Each scene shows the same named points in several views. A view is turned or mirrored, and shifted as a whole, has a little noise and may leave points out.
In the rows, zero is written as 128.

Scene 1
View 1
Q42: [100  93 147 118 112  94 123  99 107 135 127 153 133 120 153 102 127 107
 122 133 138 159 127 164 130 134  96  90 116  98 138 121  83 123  90 106
 108 151 155 131 111 117 114 119]
Q961: [ 99 124 132 130 121  93 117 115 106 139 143 141 150 111 142 108 118 101
 114 157 145 128 126 155 111 115 125 104 140 113 146 117  95 125  96 119
 126 146 154 137 104 108 128 143]
Q183: [101  66 185  78 132  88 144  65  97 141  83 163  76 129 226 134 143 134
 129 115 153 173  99 162 158 159  60  68 100  81 119 121  89 147  81 121
  83 141 161 142 119 142  94 101]
Q766: [100  93 140 128 102  99 119 105 114 136 133 154 138 123 140  97 123 101
 129 132 138 161 129 163 127 132  99  91 119 100 137 121  82 119  95 102
 114 155 156 127 111 112 113 122]
Q829: [105 118 162 106 154  90 150 100 104 153 105 129  65 122 250 166 108 142
 155 158 186 118  86 139 114 134 104  69 155  93 107 117 116 162 115 152
 113 122 158 158 112 131 101 151]
Q733: [101 109 152 113 133  90 134  99 105 144 118 140 109 118 193 133 119 120
 131 148 160 132 110 153 121 131 105  86 138  97 129 117  99 142  99 130
 113 138 157 144 110 123 112 136]
Q268: [102 105 178  77 161  76 142  70  81 147  87 141  89 110 240 159 137 137
 107 145 161 129  89 153 137 142  91  84 124  87 134 110 110 161  83 145
  96 126 160 156 107 139 115 127]
Q791: [ 96 107 153 106 126  84 114  89  89 135 123 153 159 105 143 105 142  99
  83 139 130 144 129 169 136 127 106 112 113 101 167 108  86 125  69 113
 110 148 159 137 103 120 136 122]
Q352: [101 103 148 117 117  93 123 100 105 137 126 151 132 119 158 107 124 109
 120 139 143 149 125 161 126 132 103  93 122  99 142 117  89 125  94 114
 112 147 158 134 110 117 115 126]
Q196: [ 98  98 147 114 114  89 116  95 100 134 124 156 151 111 136  97 138 100
 101 133 127 154 132 170 137 132 102 105 111 102 155 114  83 120  78 107
 109 154 159 131 106 117 126 118]
Q27: [101 130 103 172  88 106 104 145 131 135 180 138 179 118  83  73  98  81
 142 156 138 134 152 153  92 101 145 110 149 121 144 124  83 101 114  99
 143 157 150 118 103  86 126 149]
Q499: [ 95 104 154  99 126  81 108  86  87 133 122 157 168 103 131 101 151  95
  72 135 118 147 133 172 140 131 105 116 103 103 174 105  83 122  60 107
 108 151 158 135 102 118 142 119]
Q636: [106 134 131 142 128 100 136 126 123 151 142 124 105 125 189 133  92 121
 163 168 177 115 110 138  94 116 131  82 168 106 112 121 106 140 126 136
 130 133 155 141 107 109 106 162]
Q466: [106 133 136 140 137 101 143 125 123 156 137 118  76 128 225 154  83 134
 183 170 195 109  95 129  90 119 126  68 177 104  94 124 116 149 140 150
 130 123 154 149 111 115  96 166]
View 2
Q183: [102 130 133 131 118  70 102 154 104 135  64 218  46 100 118 136 170  92
 139  91  42 138 150 119  78 180 150 101  91  82 128 132  96  45 143 163
 112 171 155 120 147  98 168 148]
Q961: [133 129 135 160 118 116 111  96 113 106 142 132  96 129 134 157 126 121
 116 106 108 127 137 128 160 135  93 117 118 133 124 126 118  93 101  94
 116 145 133 141  99 118 157 115]
Q733: [118 133 133 144 117  97 112 112 119 136  94 167  65 103 128 145 141 119
 126 100  95 134 140 138 128 153 116 110  93 110 140 140 114  82 115 138
 116 146 144 129 129 133 164 146]
Q268: [109 126 125 130 131  86 129 124 113 147  58 201  45  91 100 120 164  96
 134 105  72 131 141 146 101 160 112 112  99  91 134 169 104  84 127 181
 101 160 172 138 152 141 155 150]
Q829: [109 146 129 135 116  93 122 109 140 173  58 179  35  79 129 135 140 130
 132  99 113 134 138 157 116 162 123 108  67  94 165 162 114  89 115 181
 117 134 150 116 155 171 172 185]
Q499: [130 114 130 154 130 103 117 122  87  88 128 163 101 136 108 142 153  85
 120 106  62 121 139 114 134 137  93 119 143 120  96 134 107  79 117 100
 101 174 156 161 103  83 143  86]
Q42: [121 133 138 152 116  96 105 124 105 110 123 163  82 126 133 157 141 108
 127  96  74 134 141 114 128 156 123 107 109 114 120 114 109  65 120 109
 117 155 137 129 112  98 163 121]
Q636: [121 151 135 154 107 113 112  89 142 154 104 138  64 102 148 155 115 148
 121 102 133 134 135 148 153 147 108 109  75 119 162 137 122  94 100 132
 127 121 125 115 127 161 174 169]
Q466: [113 154 138 147 103 109 114  89 154 177  85 146  47  85 154 153 113 155
 123  99 143 139 136 161 142 158 120 105  57 111 180 144 122  96 101 154
 131 110 124 104 141 183 179 192]
Q791: [129 120 131 154 128 103 116 117  94  95 124 162  92 130 113 143 151  93
 120 106  71 124 140 119 135 139  99 119 135 118 104 136 109  80 118 107
 104 166 153 152 107  97 149  97]
Q27: [138 137 143 172 109 130 102  86 118  95 174 104 115 145 157 180 104 138
 109 105 124 131 135 120 185 129  93 115 121 147 127  99 126  92  91  52
 126 133 110 133  75 109 162 109]
Q196: [125 125 137 152 122 103 108 121  94  96 131 160  95 132 125 153 144  99
 122 101  69 128 141 113 133 147 111 114 127 119 108 120 109  73 120  97
 110 162 142 142 105  88 155 103]
Q766: [122 134 142 156 110  98  95 127 103 103 135 153  90 134 142 166 136 113
 123  95  72 135 145 106 133 156 128 108 110 117 120 100 112  58 118  89
 123 154 125 127 101  86 167 117]
View 3
Q766: [149 142 129 112 106 135 169 105 110 130 144  93 132 142  93 135  96 140
 128 122 171 106 135 128 134  91  81 104 137 115 174 122 132 127 126 145
 129 113 144 129  84 166 116 141]
Q466: [117 183 126 139 148 153 152 117 102 142 107 149  50 138 127 144 147 186
 221  91 170  91 109 131 149 101 121 129 104  96 179 168 164 140 139 179
  79 126 151  55 126 165 116 112]
Q733: [114 137 124 124 121 153 163 103 121 134 139 113  91 143 117 143 131 147
 159 121 159 102 125 126 153  90 114 123 126 123 167 151 147 118 135 158
 109 111 156  97  98 167  96 133]
Q791: [121 111 125 117 104 146 170 112 136 133 152  94 139 138 107 135 108 108
 107 139 141 110 141 129 147  91 107 123 135 129 168 120 116 103 136 131
 137 107 148 146  96 160  98 165]
Q27: [159 187 128 120 125 118 156 146 111 151 111 121 160 118  91 127  72 137
 135  99 157 105 144 146 130 111  81 118 108  69 194  93  96 128 127 129
 132 128 115 160 137 139 157 170]
Q829: [ 95 141 129 135 135 167 162  97 115 134 130 131  38 148 134 148 164 170
 199 116 164  96 110 119 160  89 132 131 121 130 161 184 174 124 144 180
  83 114 168  51 100 172  83 109]
Q352: [141 136 128 115 111 140 169 107 114 131 145  98 128 141  99 136 102 138
 130 124 169 105 135 129 140  90  89 108 131 117 171 127 131 122 129 147
 127 115 144 129  88 163 114 145]
Q196: [134 121 126 113 102 141 170 107 125 132 150  91 141 142 100 137  98 119
 109 134 155 110 140 127 142  89  95 112 135 125 165 117 119 110 130 134
 139 109 148 144  86 160 105 158]
Q961: [133 153 126 126 120 136 159 129 125 144 126 117 134 130 106 135  99 129
 135 119 149 105 138 137 144 102 102 128 115  98 178 113 112 115 133 136
 127 119 136 140 126 149 126 164]
Q42: [139 130 129 112 107 143 170 100 116 129 149  93 126 145  97 136 105 135
 125 126 168 106 134 126 140  86  89 108 135 121 169 128 133 122 128 146
 128 111 150 125  81 165 108 141]
Q183: [115  88 128 110  99 162 178  64 113 113 177  78  78 166 112 148 142 148
 138 145 178 106 122 109 150  64 101 100 157 168 146 169 172 120 132 173
 116 101 181  79  36 191  65 108]
Q636: [126 178 128 135 140 145 154 124 109 145 111 140  79 132 117 139 130 172
 194  94 165  97 118 133 146 103 115 127 106  92 179 148 146 130 136 165
  96 126 145  85 126 156 124 129]
View 4
Q791: [149 123 123 118 122 161 119 115 169 151 135 122 136 143 116 109 105 110
 133 128 110 108 112 143 177 130 109 174 160 175 140 108 122 124 144 139
 135 130 127 145 172 168 115 120]
Q183: [130 138 150 169 120 150 126  97 128 141 122 153 117 104 173  86 112  91
 102 156 134 146  86 112 133 161  77 186 120 198 101 113 135 103  73 145
  68 130  72 156 146 177 128 116]
Q352: [135 124 133 139 131 149 112 117 149 145 126 129 139 140 144 137 115 102
 121 137 121 122 110 142 161 130 105 164 141 164 136 104 123 130 114 126
 133 123 119 133 167 158 115 117]
Q766: [147 121 133 144 129 151 110 117 150 154 123 123 133 150 148 151 129  96
 115 139 119 121 110 152 162 124 105 158 140 156 128  96 129 134 114 130
 144 114 118 132 173 154 110 121]
Q268: [ 97 145 147 141 123 146 128 102 137 120 124 162 153  95 140  77  81 114
 126 137 143 133  93 101 133 165  94 190 123 199 147 122 109 110  88 124
  60 150  98 141 129 167 140 112]
Q466: [ 59 136 160 157 153 120  99 118 107 101 103 158 191 115 162 183  99 111
 129 140 164 144 109 123 109 137 115 143  97 134 186 105  95 148  59  81
 106 135 130  88 126 115 137 104]
Q196: [154 119 124 127 123 160 118 116 163 155 132 119 130 148 127 124 115 104
 125 131 109 111 111 149 177 127 107 172 157 169 129 102 126 127 135 139
 142 124 122 143 179 167 110 121]
Q961: [130 121 126 118 134 153 110 124 159 140 126 120 158 156 118 159 110 112
 138 124 119 104 124 154 169 117 123 155 151 146 162  99 113 144 139 116
 160 127 145 117 170 144 115 117]
Q829: [ 68 145 160 157 140 128 112 108 113 103 111 167 175  97 159 130  85 113
 125 141 161 145  98 104 109 156 101 169 100 168 167 115  99 128  61  99
  71 144 109 111 120 138 142 106]
Q499: [157 123 120 115 116 166 124 114 173 154 135 123 129 143 120  99 105 111
 132 126 106 108 111 142 182 132 107 181 166 184 133 108 126 118 148 144
 131 131 121 153 174 174 112 122]
View 5
Q42: [137 138  94 149 110 122 120 133 101 144 154 140 121 124 143 121 117 128
 143 144 103 133 129 126 148 143 114 141 196 130 117 192 151 155 145 120
  80 169 127 137 183 105 132  91]
Q183: [143 125  75 171 152 117 136 157 127 170 159 162 141 161 148 142 119 130
 173  99  76 138 169 126 170 152 124 189 243 103 142 241 187 164 110 111
  51 175 131 177 182  62 102 104]
Q499: [137 118 111 152 112 107 119 156 118 139 194 149 105 136 110  99 125 143
 137 159 118 129 117 121 126 149 126 149 179 149 127 155 138 153 139 104
  74 176 151 109 203  97 118  57]
Q961: [137 123 112 129 102 132 122 135  96 122 151 128 100 117 128  98 135 136
 131 152 133 127 116 131 143 143 126 123 156 131 128 165 127 144 170 146
  92 160 119 125 166 116 133  92]
Q829: [148 103  88 139 160 149 151 153 113 137 118 141 123 151 143 121 151 138
 171  85 104 134 180 150 185 149 138 170 202  70 167 239 168 144 140 174
  73 152  94 198 125  62 106 139]
Q466: [144 114  93 119 138 165 148 129  96 122  84 121 117 128 154 119 156 131
 154  96 115 136 166 154 189 141 134 137 178  68 153 237 155 143 165 199
  92 142  72 197 104  88 125 158]
Q196: [135 133 102 150 106 115 118 143 107 142 173 143 112 129 130 110 118 134
 137 152 110 131 121 121 139 146 118 138 185 143 120 173 141 155 146 113
  79 173 137 121 195 107 126  74]
Q733: [143 118  96 142 132 135 136 145 106 137 141 141 117 140 140 117 137 138
 153 119 107 135 149 137 166 144 130 152 190 102 142 206 154 149 146 146
  76 160 113 160 156  86 114 111]
Q636: [141 119 101 122 123 155 140 131  94 119 104 123 108 120 148 110 149 133
 146 117 123 136 148 149 175 143 130 128 170  88 143 210 141 140 170 183
  97 145  86 174 122  99 130 138]
Q791: [139 117 108 148 112 115 122 152 113 138 182 147 106 135 116 102 129 142
 139 151 116 129 122 121 135 148 126 149 179 139 131 164 141 152 143 114
  73 173 140 120 196  99 118  68]
Q352: [139 132  97 146 116 125 122 137 104 140 153 139 115 127 138 116 125 131
 143 140 109 134 133 129 152 145 120 141 191 125 124 190 148 152 147 127
  79 166 121 141 176 102 126  94]
Q268: [147  96  94 155 163 126 145 175 133 148 165 158 121 163 125 115 144 146
 172  98 100 131 172 133 165 154 143 190 211  94 165 219 173 153 119 137
  59 165 127 174 163  52  93 104]
Q27: [133 143 114 117  73 138 112 111  75 110 131 115  96  93 137  95 131 128
 115 173 139 132  97 134 143 135 114  90 138 143 105 148 112 141 189 153
 112 157 106 111 164 145 156  94]
Q766: [136 144  95 148 102 121 118 126  98 143 149 135 118 120 147 122 117 126
 139 148 106 136 123 127 148 142 113 131 192 131 112 191 144 155 152 123
  81 168 122 136 181 114 136  92]

Which points are out of place in each view (at most two, in the order of its rows)? Write none if all are in place.
view 1: Q961, Q27
view 2: Q766
view 3: Q352
view 4: Q499
view 5: Q183

Scene 2
View 1
Q132: [ 93  89 132  92 142 115 149 152 141 130 124  99 141 130 113 107 157 113
 111 162  91 115 145 178 157 108 120 117 164 100  82 150 141 173 114 182
 167 113  84 137  97 137 157 129]
Q692: [ 65 130 164  88  81 133  83 125 141 141 153  82 125 158  48  88 131 146
 112 122 113 120 163 213 145 104 143 119 161 149 141 160  87 114 128 166
 101 105 116 111 144 179 122  83]
Q786: [102  84 131 126 158  94 170 157  77 120 127  91 110 144 134  78 176 123
 122 134  88 149 129 135 136 135 131 122  80 150  88 139 121 111 165 122
 145  93  90 155  63 126 161 149]
Q62: [125 118 131 104 151 105 144 146 113 116 125 109 127 158 137 105 146 138
 139 128 127 161 116 153  98 109 132 116 105 124 117 113 135 144 168 104
 126 120 101 137  76 117 154 131]
Q922: [ 76 103 149  94 116 118 120 139 130 135 140  86 129 141  79  92 152 128
 110 144  94 115 156 191 157 116 130 120 153 132 106 160 109 135 122 177
 136 103  99 126 119 158 143 111]
Q784: [132 115 118  94 160 108 155 151 136 117 121 119 144 149 147 122 147 128
 139 147 124 149 114 161 105  99 125 119 132  91 108 115 158 181 147 126
 147 130  93 140  75 114 166 138]
Q297: [115 105 127  84 149 117 148 148 155 126 122 113 152 139 126 124 150 118
 120 162 107 125 130 178 139  96 118 120 170  81  92 135 156 197 119 166
 164 129  89 136  93 125 164 128]
Q51: [128 133 133  97 138 112 129 136 127 118 128 116 131 165 131 112 132 146
 143 125 140 162 116 164  87  97 135 119 115 121 136 108 137 148 165 103
 113 124 106 131  86 124 150 121]
Q16: [133  87 115 108 181  96 185 166 115 115 111 114 136 141 164 112 168 115
 129 158 100 143 112 138 125 116 118 118 116  97  76 126 160 174 147 133
 173 118  82 154  54 103 175 155]
Q390: [ 72  88 145  97 125 117 133 145 127 137 136  83 131 133  81  90 162 118
 102 153  83 109 159 185 174 118 127 122 159 126  87 170 113 143 113 189
 155  99  91 133 111 158 148 118]
Q46: [ 77 116 155  89 104 126 105 131 140 136 143  90 128 151  71  93 138 138
 114 133 109 122 157 198 146 107 137 120 157 132 124 153 108 134 127 167
 120 109 107 121 127 163 135 101]
Q105: [ 83  91 145 117 135 104 147 149  91 130 133  84 110 144 104  73 167 126
 114 135  88 136 144 156 147 132 134 121  98 156  96 153 104 103 154 144
 132  91  94 142  86 144 149 129]
View 2
Q16: [123 122 145 116 125 119 158 115 108  49  79 139 143 114 169 114 142 140
 125 184 148 137 107 104 149 138 125 119 186 125 173 105 128  94 157 122
 111 159 156 163 112 100 136 137]
Q51: [114 158 127 129 103 106  92  99 107 122 121 157 128 104 166 135 138 148
 147 165 113 167  93 129 137 115 133 150 156 131 144 121 142 124 186 115
 118 178 168 110 106 125  83 175]
Q390: [102 136 148 130 160 179 100 128 129 100 117 141 114 178 148 122  95 100
 117 149 172 176 156 141 138 158 108 148 160 186 156  72  93 149 133 159
 129 124 156 114 136 128 130 127]
Q922: [101 146 144 132 150 172  84 123 128 119 127 146 112 171 147 129 100 104
 120 146 157 185 149 148 134 145 111 152 157 182 148  76  97 155 146 154
 133 133 158  99 135 134 112 139]
Q692: [ 91 174 136 137 141 174  35 116 128 168 159 156  98 181 145 142  87 108
 130 132 139 218 145 164 122 140 112 166 140 198 125  86  99 184 163 157
 139 138 170  62 138 149  82 158]
Q105: [102 128 132 147 147 152 117 135 144 121  95 137 117 105 144 132 115  87
 124 145 160 143 152 149 161 137 121 175 119 157 162  85 115 120 144 135
 117 134 156 101 122 150  95 153]
Q132: [113 129 156 113 149 158 126 114 109  61 107 138 128 174 161 114 113 126
 115 175 162 169 131 117 134 156 109 115 190 164 158  82 104 128 141 149
 126 134 157 147 126 104 146 118]
Q784: [120 141 141 115 114 111 125 101 101  74 103 146 139 124 170 121 138 152
 134 180 128 157  95 112 139 127 128 122 184 130 158 114 131 111 172 123
 116 170 163 145 108 104 120 154]
Q786: [110 111 133 145 142 133 150 136 143 101  76 132 129  76 150 128 130  92
 127 154 160 120 141 139 169 132 126 172 120 135 176  91 126  98 143 122
 105 146 157 122 112 144 100 156]
Q62: [116 146 129 130 113 108 115 109 114 111 103 149 130  94 162 133 139 137
 139 165 125 150 103 128 145 119 133 151 150 126 155 117 140 112 174 115
 112 169 166 120 104 126  92 169]
Q46: [ 97 160 140 133 140 165  63 116 123 137 139 150 107 169 149 134  97 112
 126 142 144 198 140 150 130 142 113 157 152 187 138  83 104 163 157 152
 134 142 165  87 133 136  99 150]
Q297: [117 141 152 106 132 142 117 106 100  64 114 146 130 171 165 117 117 145
 124 180 146 177 113 111 130 148 114 107 203 154 154  94 112 129 155 143
 125 150 161 146 122  97 144 127]
View 3
Q16: [ 99 164 125 131 126 117 131 134  95  98  53 154 138 105 138 163 144 110
 123 132 104 155 102 131 162 131 125 154 141 111 122 164 151 193 158 138
 101 155  87 122 126 146  91 150]
Q62: [ 87 154 135 109 114  94 129 142 110 120  94 107 162  97 118 121 119 147
 144 108  92 153 105 149 164 141 155 173 128 108 118 165 127 175 112 142
 105 167 142 111 116 142  97 117]
Q297: [105 203  95 116 115 125 127 136  99  62  74 121 146 142 106 135 142  76
 152 130 129 134 133 157 151 128 105 147 119 101 122 175 132 168 123 187
  97 138 106  94 121 152  95 159]
Q786: [109 103 115 132 153 111  99 137 140 144  90 116 146 113 134 150 132 155
 128 114 103 154  96 143 146 124 151 167 154 115 125 130 141 154 148 103
 125 143 106 122 126 127 116 115]
Q51: [ 82 170 135 101 104  87 132 143 107 112 101  97 169  99 107 107 111 147
 154 103  95 149 113 156 168 145 158 175 119 103 118 174 119 175  93 156
 102 171 159 101 109 145  93 113]
Q105: [115 109  95 127 152 116  84 137 151 136 106  89 159 141 112 133 132 147
 146 106 116 140 109 165 137 122 142 164 146 114 121 123 128 131 131 123
 126 133 119 104 126 125 124 113]
Q132: [116 182  81 124 132 134 110 132 112  69  75 123 145 158 106 145 149  71
 146 132 137 134 132 161 140 121  98 139 131 103 125 156 137 153 136 178
 103 122  90  94 129 143 105 158]
Q692: [111 161  63  96 127 114  82 135 159  95 142  27 181 186  57  78 115 110
 189  93 143 117 151 207 135 124 129 160 113  96 119 142  93  94  64 196
 115 114 167  59 114 133 131 114]
Q46: [111 155  76 104 130 116  91 134 146 100 124  54 171 170  79 100 124 111
 173 104 137 125 141 190 136 126 127 159 122 101 120 144 108 111  87 180
 113 122 148  74 116 136 122 121]
Q784: [ 90 189 129 113 107 105 136 140  94  90  72 125 150 106 117 130 128 111
 141 122 105 149 115 142 164 138 131 164 120 104 121 178 137 186 121 159
  96 162 122 107 116 151  85 143]
View 4
Q786: [135 124 124  95 107  93 100 181 138 180 123 153  82 114  90 108 129  96
 127 127 121 157 135 120  83 134  97 131 137 127 129  96 101 145 103 111
 129  95 151 134  81 148 146 141]
Q16: [ 93 136 136  95 110  92  88 175 122 229 154 116 105 133  89 113 140  79
 102 103  88 138 147 100 132 132 104  68 144 135 118 105 118 152 126 128
 133  72 161 116 105 115 148 126]
Q105: [166  96 123  97 109 125  96 170 137 147 112 155  81 130 106  99 121 112
 137 124 133 149 143 123  81 133 107 139 139 126 135 124 107 137  99 114
 127  99 140 133  87 144 134 142]
Q922: [187  58 121  96 120 173  78 155 127 129 120 139  94 169 130  85 108 120
 139 102 131 121 168 120 108 125 128 106 148 126 137 172 131 136 109 131
 128  91 127 119 114 120 117 133]
Q784: [111 123 140 113  99 113 101 162 116 211 154 115 107 134 117 130 149  95
  99  84  90 108 145 108 143 134 116  72 123 147 113 134 132 136 117 136
 132  94 146 116 146  96 140 128]
Q692: [226  40 124 111 111 197  96 139 126  83 102 152  87 165 159  98 114 145
 151  87 148  97 164 139 103 129 138 137 126 135 135 206 140 117  89 134
 125 123 109 125 144 115 103 138]
Q132: [139  81 128  89 126 152  66 162 120 184 152 111 110 181 111  81 112  90
 117  97 102 128 176  95 137 125 127  51 161 124 130 156 135 150 131 139
 131  63 146 108 111 102 127 123]
Q46: [196  59 123 108 114 178  88 146 128 114 116 141  93 164 145  97 117 133
 140  93 133 107 163 128 112 129 132 114 131 134 136 187 137 126  99 133
 126 106 119 119 133 114 112 134]
Q390: [179  59 119  86 128 171  70 159 126 139 125 136  97 180 120  70  99 111
 140 111 125 135 175 109 108 122 129  91 162 118 143 164 130 143 118 132
 127  74 131 117  97 123 120 130]
Q51: [137 119 140 124  90 120 114 152 121 177 137 130  98 120 134 142 158 117
 108  80 106  96 135 126 132 137 115 106 104 154 110 147 134 128  98 133
 130 118 136 123 160 102 133 131]
Q62: [123 133 136 118  92  96 117 165 128 191 135 135  93 108 111 141 155 103
 112  97 105 118 128 122 115 139 102 115 111 147 111 117 117 135 100 123
 130 114 145 125 132 119 143 136]
Q297: [130  90 134 100 115 149  76 156 114 193 156 104 114 173 121 100 130  95
 109  83  96 107 170  98 150 126 127  48 146 134 122 161 143 141 129 143
 130  73 145 107 137  92 127 118]
View 5
Q297: [108 125 165 139 133 146  96 180 121  95 124 102  99 152 176 143 101  90
 121 111 110 101  96  82 158 108  99 131 123 167 150 128 118 130 114 130
  84 149 154 173 112 110 115 138]
Q784: [127 133 163 151 119 143  94 192 119 121 120 112 118 149 181 131 132 123
 145 147 103 108 108  82 155 118  90 117 127 158 141 148 131 175 126 135
 106 138 161 151 124 113 127 139]
Q692: [166  74 114 113 136 107 152  87 142 116 112  80 124 171 142 139  79  82
 113 145 188  89 137 123 190  76 104 160 151 115 149 104 167  69 106 137
 121  98  53 159 111 128 139 120]
Q16: [ 82 148 160 176 130 169 100 192 106 140 117 129 124 148 178 138 134 131
 143 147  83 132 105  88 127 117 110 112 126 180 138 139 109 183 109 124
  87 145 179 140 142 106 117 137]
Q62: [140 126 145 155 122 136 111 164 121 151 111 111 137 152 170 125 146 142
 158 176 122 116 126  96 157 113  93 116 136 144 135 150 148 179 126 136
 125 118 137 130 134 119 141 138]
Q786: [ 80 132 126 182 146 170 141 132 111 178 105 131 154 161 152 140 134 143
 149 179 111 151 134 124 122 104 128 122 142 161 127 124 128 171  94 123
 108 118 128 106 160 115 136 130]
Q105: [ 95 115 116 166 147 158 151 109 118 165 105 117 147 167 145 145 112 122
 139 170 133 138 135 131 137  94 131 133 144 150 132 114 136 136  91 123
 105 109 101 117 147 118 133 125]
Q132: [ 86 124 155 148 143 158 110 161 118 101 119 109 103 159 167 147  92  83
 114 109 108 111  96  94 150 103 115 137 130 175 151 113 105 113  97 121
  74 150 146 167 118 107 112 132]
Q51: [166 120 146 143 113 122 105 166 128 139 114 104 137 152 173 121 145 137
 154 174 134 105 125  89 173 110  81 119 136 133 139 154 160 174 134 139
 133 116 129 140 126 124 142 139]
Q390: [ 86 102 122 144 155 155 146 105 123 122 114 104 121 168 143 153  75  82
 110 125 137 117 123 123 145  83 136 150 142 157 147  92 120  85  81 118
  85 125  96 147 128 115 123 124]
Q922: [117  98 124 136 146 139 140 113 127 118 115  99 121 169 147 146  83  83
 115 132 148 106 125 116 162  87 120 148 144 147 147 105 132  89  91 127
  97 122  92 152 120 117 127 127]
View 6
Q786: [ 99 155 138 163 125 144 146 146 120 100  87  87 173 153 105 134 113 134
 147  93 164 129 141 148 103 151 158  96 109 109 136 158 120 149 100 123
  90 114 146 115 111 146 113 126]
Q16: [ 79 165 135 152 113  97 128 114 151  74  93  93 208 141  94 146 120 110
 176 105 158 137 173 119  97 130 158 146  99 122 164 162 164 146  95 110
 130  87 123 127 101 103 124  98]
Q51: [140  91 134 178  91 123 105  95 145  92  94  89 173 179 149 132 134 120
 132 135 135 149 142 144 123 128 187 135 117 143 139 186 142 145 118 172
 124  56 124 136 108 101 119 138]
Q46: [142  67 129 170  96 170 123 135 133 105 150 100 103 139 147 169 109 119
 126 160 141 137 149 120 148 113 148 104 174 131 126 166  67 131  87 147
 149  70 111 158 126 133 119 125]
Q784: [105 128 130 157  97 100 109  95 154  72 110  96 189 150 121 149 126 107
 163 131 142 145 173 112 115 114 163 158 115 138 159 171 157 143 102 133
 149  58 109 143 104  86 127 104]
Q62: [125 113 134 173 101 124 116 104 139  93  89  91 180 172 132 129 128 123
 142 118 144 144 145 143 113 136 181 128 108 134 141 178 146 146 113 158
 114  71 129 127 108 108 120 133]
Q105: [116 125 139 166 121 163 145 153 120 108 111  91 140 147 120 145 108 132
 133 113 161 130 138 141 118 144 152  85 133 109 128 160  89 142  94 130
 102 108 138 127 118 152 113 131]
Q922: [123  92 129 160 105 168 133 142 135  99 151 103 111 128 130 172 104 119
 135 151 147 131 156 113 140 116 139 103 167 123 134 161  67 131  81 127
 146  85 114 155 124 137 121 111]
Q692: [161  38 127 173  92 188 119 135 130 112 161 101  78 144 165 168 106 124
 106 173 134 140 136 129 161 111 154  89 186 133 115 170  41 127  90 161
 149  65 113 160 131 139 119 135]
Q297: [ 99 127 127 151 100 112 115 111 158  71 130 100 170 130 115 164 116 105
 168 142 145 139 180  99 125 106 150 154 132 131 159 163 134 141  85 117
 160  67 106 149 111  95 128  93]
Q390: [108 110 127 155 111 160 137 152 137  97 157 102 116 115 113 178  95 116
 147 143 154 126 165 104 138 114 128 103 167 114 137 150  68 129  72 109
 150  89 109 152 124 138 122 101]

Which points are out of place in each view (at most two, in the order of its rows)? Write none if all are in place.
view 1: Q132
view 2: Q16
view 3: Q692
view 4: Q51, Q62
view 5: Q390
view 6: Q784, Q297
